Each row is a point on a landscape with many valleys, with its height.
From any point a ball takes the steepest step (drop divided by distance) to one of its 3 nearest points. It stops when none of these is lower. Distance is the straight distance between rows; heights are no part of it.
Q268 h=55.3: [140 152 127 162 123 249 148 142  73 114 114 169 137 134 121 192 167 120
 108 106 182 125]
Q365 h=32.9: [148 176 187 100 123 125 132 158 104 149 109 132 127 140 131 104 169 138
 100 114 141 134]
Q859 h=32.3: [137 144 169  96 114  32 115 150 144 163 119  88 123 131 164  75 132 123
 110 154  91 136]
Q649 h=35.9: [134 156 181 100 119  64 119 157 131 166 118 102 120 133 156  76 148 131
 107 136 107 133]
Q108 h=66.2: [150 178 180 112 129 150 141 162  91 142 106 141 133 146 124 128 169 133
 102 106 155 129]
Q755 h=45.5: [111 127 102 169 126 202 131 112 110  99 140 169 129 120 117 164 132 132
 135  98 140 126]
Q580 h=33.1: [123 118 141 102 133  40 125 144 157 153 124  80 127 120 148 102 109 130
 133 161  95 127]
Q990 h=58.3: [150 180 202  88  88  75 111 148 114 177 118  96 121 127 154  62 175 117
  84 134 110 140]
Q70 h=46.9: [127 164 173 116 133 128 134 158 105 144 111 135 134 137 128 127 156 143
 112 110 134 128]
Q689 h=33.2: [117 134 145 114 139  91 128 145 129 142 117 118 130 124 137 125 126 147
 134 129 113 128]
Q661 h=54.1: [127  76  88 101 137  53 118  89 183 143 153  56 144 106  99 106  67 123
 157 178 110 120]
Q166 h=60.1: [114 109  77 179 127 202 126  95 127  93 145 185 118 129 124 155 118 121
 139  98 140 127]
Q283 h=58.1: [117 101  69 176 131 188 124  85 137  82 145 182 114 129 119 150 115 123
 143 106 132 125]
Q311 h=37.4: [144 162 152 141 130 210 152 157  75 117 107 157 142 140 118 176 169 124
 108 105 173 129]
Q156 h=21.7: [109  96  88 142 134 134 125  95 144  93 138 139 125 117 119 140 105 129
 158 125 119 125]
Q302 h=46.5: [132 125 154  93 119   7 117 143 159 174 120  64 127 129 162  72 106 107
 118 178  87 143]
Q949 h=30.4: [166 168 171 119 124 215 158 170  63 114  91 155 135 160 121 179 191 117
  87 109 180 128]
Q61 h=65.0: [140  84  37 209 148 230 128  96 159  84 165 231 100 157 136 151 113 124
 131 101 150 126]
Q943 h=42.7: [111  87  86 124 135 112 120  94 158  99 144 119 129 111 110 133  89 129
 159 139 113 125]
Q551 h=62.9: [165 181 192  99 114 151 142 163  81 140 103 135 129 155 128 122 189 129
  90 108 163 133]
Q817 h=39.6: [109 117 130 117 134  86 126 133 142 129 124 109 128 117 128 129 113 142
 145 134 104 121]
Q62 h=55.6: [111  95  68 160 131 163 125  86 150  83 147 167 119 127 116 140 100 123
 155 113 124 127]
Q343 h=50.7: [108 133 128 141 133 147 130 132 110 119 127 141 129 119 121 150 129 145
 139 114 127 123]
Q725 h=26.8: [135 165 182 107 128 115 133 158 109 150 113 126 132 135 138 107 155 144
 108 116 133 132]
Q251 h=29.2: [132 155 140 152 129 214 145 147  75 119 112 162 136 134 117 176 159 127
 113 104 169 123]
Q996 h=53.4: [142 172 200  91  91  53 105 143 122 177 121  87 118 127 165  54 160 111
  89 140  93 142]
Q218 h=54.6: [130  74  80 101 134  50 110  78 193 153 167  49 145 109  93  96  53 122
 168 188 112 120]
Q18 h=63.9: [124  73  72 115 135  97 111  77 183 103 157  94 132 115  92 115  66 125
 170 157 120 128]
Q760 h=49.7: [123  80  47 174 136 180 122  86 163  71 154 184 110 142 120 132  93 118
 151 117 136 134]
Q427 h=41.8: [129 114  78 195 122 247 133  96 119  97 153 203 115 134 128 166 137 119
 124  93 153 124]
Q338 h=53.5: [111  94 103 116 139  87 121 106 158 115 134 100 131 112 116 125  96 132
 158 148 107 119]
Q940 h=43.9: [147 167 166 128 132 189 152 163  81 125 105 152 133 148 120 163 172 129
 102 108 172 131]
Q24 h=57.4: [124  71  69 122 134 110 115  75 178  93 156 114 126 119 100 120  74 122
 169 149 124 128]
Q372 h=28.9: [132 105 130  91 130   5 124 132 172 176 127  52 138 119 146  84  90 111
 136 192  97 134]
Q542 h=48.1: [132 105 130  99 136  18 126 137 167 170 122  61 134 118 144  97  98 123
 136 177  97 129]
Q880 h=55.8: [140 171 205  86  72  49 101 142 118 179 120  71 114 117 169  45 167 101
  82 146  85 149]
Q532 h=45.2: [133  91 108  94 137  26 121 116 178 167 139  47 144 110 121 102  79 118
 153 189 105 128]
Q642 h=49.8: [132 163 162 130 136 172 146 156  85 127 112 147 135 138 120 148 159 138
 110 104 156 128]
Q650 h=47.0: [121 101 126 100 137  38 127 130 165 153 129  67 134 114 135 108 100 129
 146 172  97 125]
Q524 h=55.4: [158 164 146 145 124 249 158 166  62 105  98 169 135 155 124 201 185 113
  94 110 188 125]
Q92 h=40.6: [120 158 153 126 137 151 140 153  97 136 114 140 140 130 122 142 147 141
 123 109 140 129]
Q904 h=44.0: [102 108 102 145 130 148 123 107 129 100 134 148 128 115 120 147 113 135
 149 113 120 124]
Q246 h=62.4: [118  87 100 100 141  56 120 108 170 138 140  72 137 106 113 118  86 132
 156 170 107 118]
Q521 h=63.5: [112 143 150 125 140 123 134 150 113 137 118 130 137 125 128 139 134 146
 133 112 126 124]
Q130 h=35.6: [107 114 114 130 140 115 126 120 136 115 127 123 129 112 121 140 114 144
 149 125 113 123]
Q91 h=36.2: [138 168 180 107 124 101 128 160 114 155 111 123 129 139 138 100 157 141
 102 116 125 132]
Q807 h=45.7: [134 157 189  96 102  43 110 149 136 170 119  90 115 130 165  60 145 117
  96 148  89 142]
Q326 h=42.1: [135 134 166  94 113  13 111 147 147 173 122  73 124 128 169  66 124 112
 109 165  84 143]
Q622 h=56.4: [109 107  88 160 128 166 124  98 132  92 139 159 123 122 121 148 119 131
 147 111 126 126]
Q226 h=33.9: [114 118 137 109 137  67 127 141 145 143 120 100 133 119 136 122 113 139
 137 142 103 123]
Q301 h=51.0: [130  82  91  96 136  38 118  93 184 163 156  42 144 109 104 101  64 119
 162 192 110 121]
Q85 h=17.5: [122 151 133 148 131 197 141 138  91 119 119 160 136 126 117 168 148 133
 124  99 154 125]
Q794 h=28.5: [130  84  43 186 138 201 124  87 152  82 160 206 102 149 126 138 105 117
 140 106 144 128]
Q647 h=13.8: [126 135 156 107 131  61 123 151 143 156 120 101 125 127 151 106 127 141
 125 140 103 127]
Q261 h=38.5: [177 168 162 124 124 237 161 175  52 105  84 164 126 167 130 201 202 109
  85 110 186 125]
Q449 h=32.4: [108 135 126 148 132 170 134 131 107 116 125 148 135 121 122 155 132 138
 139 101 137 126]
Q611 h=53.8: [126  78  57 154 134 155 120  82 161  74 156 159 118 133 113 128  91 116
 159 126 129 127]
Q525 h=57.8: [123  78  87 104 135  65 116  89 180 135 150  67 135 106 101 114  71 125
 164 171 110 120]
Q439 h=53.2: [113 135 113 164 127 204 133 123 100 113 130 166 131 124 120 166 135 130
 132  99 145 126]
Q233 h=61.3: [104 125 117 146 136 148 128 120 119 113 127 144 131 116 121 154 121 140
 143 113 125 122]
Q309 h=30.6: [130 150 121 166 125 243 144 132  82 109 120 172 137 128 120 184 153 125
 115 104 166 119]
Q346 h=54.0: [111 119  93 165 131 189 124 107 118  98 140 167 127 121 124 156 124 130
 140  97 133 126]
Q593 h=55.9: [136 156 191  90  89  26 103 144 134 176 124  75 113 126 171  46 142 100
  92 157  81 149]
Q866 h=18.7: [111 147 141 137 134 160 133 141 102 129 121 145 137 125 123 152 136 142
 131 105 135 125]
Q926 h=29.4: [125 129 100 179 123 229 133 110 103 107 142 181 125 123 122 170 135 128
 130  94 151 123]
Q671 h=23.4: [128 146 167 103 125  68 121 155 134 156 120 108 128 129 151  95 138 140
 115 133 105 129]
Q289 h=34.2: [123 152 168 111 132  88 128 155 124 151 113 117 131 129 141 113 140 142
 120 122 113 128]
Q928 h=33.3: [104 106 104 133 132 122 128 110 136 105 135 128 127 110 121 142 110 140
 154 127 113 122]
Q941 h=52.8: [124  76  44 161 136 157 122  81 174  70 157 169 111 140 115 129  86 117
 156 125 134 130]
Q648 h=44.6: [147 155 143 150 125 235 152 158  70 117 105 163 135 141 118 192 166 121
 104 105 179 126]
Q389 h=46.0: [141 168 184  97 114  74 119 153 124 168 115 112 121 133 147  82 155 136
  97 128 114 134]
Q333 h=45.8: [129  82  39 183 139 189 126  87 161  75 159 202 105 148 124 133  99 116
 148 111 144 134]
Q378 h=49.9: [120 139 116 172 127 219 140 128  89 109 129 171 134 125 119 176 148 124
 124  98 157 125]
Q212 h=63.1: [158 178 189 104 121 152 144 162  86 139 103 139 130 148 127 123 184 133
  93 108 159 133]
Q519 h=69.1: [128  71  69 111 136  84 110  74 186 114 164  82 135 111  91 105  63 118
 168 164 122 120]
Q694 h=6.6: [152 181 200  93 109 105 126 158 106 159 112 119 126 139 143  84 177 131
  90 120 132 137]
Q418 h=61.7: [125  79  87 107 135  81 119  89 174 120 147  85 134 111 105 123  81 128
 163 158 112 119]
Q78 h=45.1: [117 104 126 101 138  49 125 133 159 145 125  79 131 112 129 119 102 132
 147 160  96 124]
Q153 h=39.7: [126 133 102 178 120 249 137 117  92 106 136 185 124 125 122 180 145 121
 119  99 163 120]
Q836 h=47.6: [122 154 165 116 139 114 132 154 114 145 115 123 134 129 132 122 145 144
 122 114 125 126]
Q314 h=22.1: [118 133 153 107 134  71 128 147 140 151 120 103 132 124 140 113 125 144
 130 139 106 125]
Q806 h=22.5: [126 132 156 100 131  41 121 151 146 161 118  91 127 125 152  93 125 130
 122 151  97 132]
Q64 h=53.3: [131  93  52 197 134 223 124  92 146  85 156 216 106 144 130 148 116 118
 134 102 147 129]
Q467 h=46.2: [106 128 131 134 136 129 130 130 122 122 127 131 131 122 123 144 124 148
 140 116 120 121]
Q149 h=55.5: [157 176 183 112 125 175 150 168  76 132 100 148 129 154 122 144 180 131
  90 109 168 135]

Where does a ball stop that starts at each point below?
Q283 -> Q794
Q593 -> Q647
Q996 -> Q647
Q551 -> Q85
Q108 -> Q85
Q212 -> Q85

Call two points neighbours if one is among the 3 nearest of the other. Go from one point of each pair to the other, from neighbour to neighbour, staying as low as possible. Name the highest point that can't be avoided.
Q949, Q372 -> Q642
Q647, Q866 -> Q70
Q926, Q866 -> Q378
Q694, Q647 -> Q91
Q156, Q725 -> Q817
Q372, Q694 -> Q302
Q725, Q694 -> Q365
Q309, Q926 -> Q153
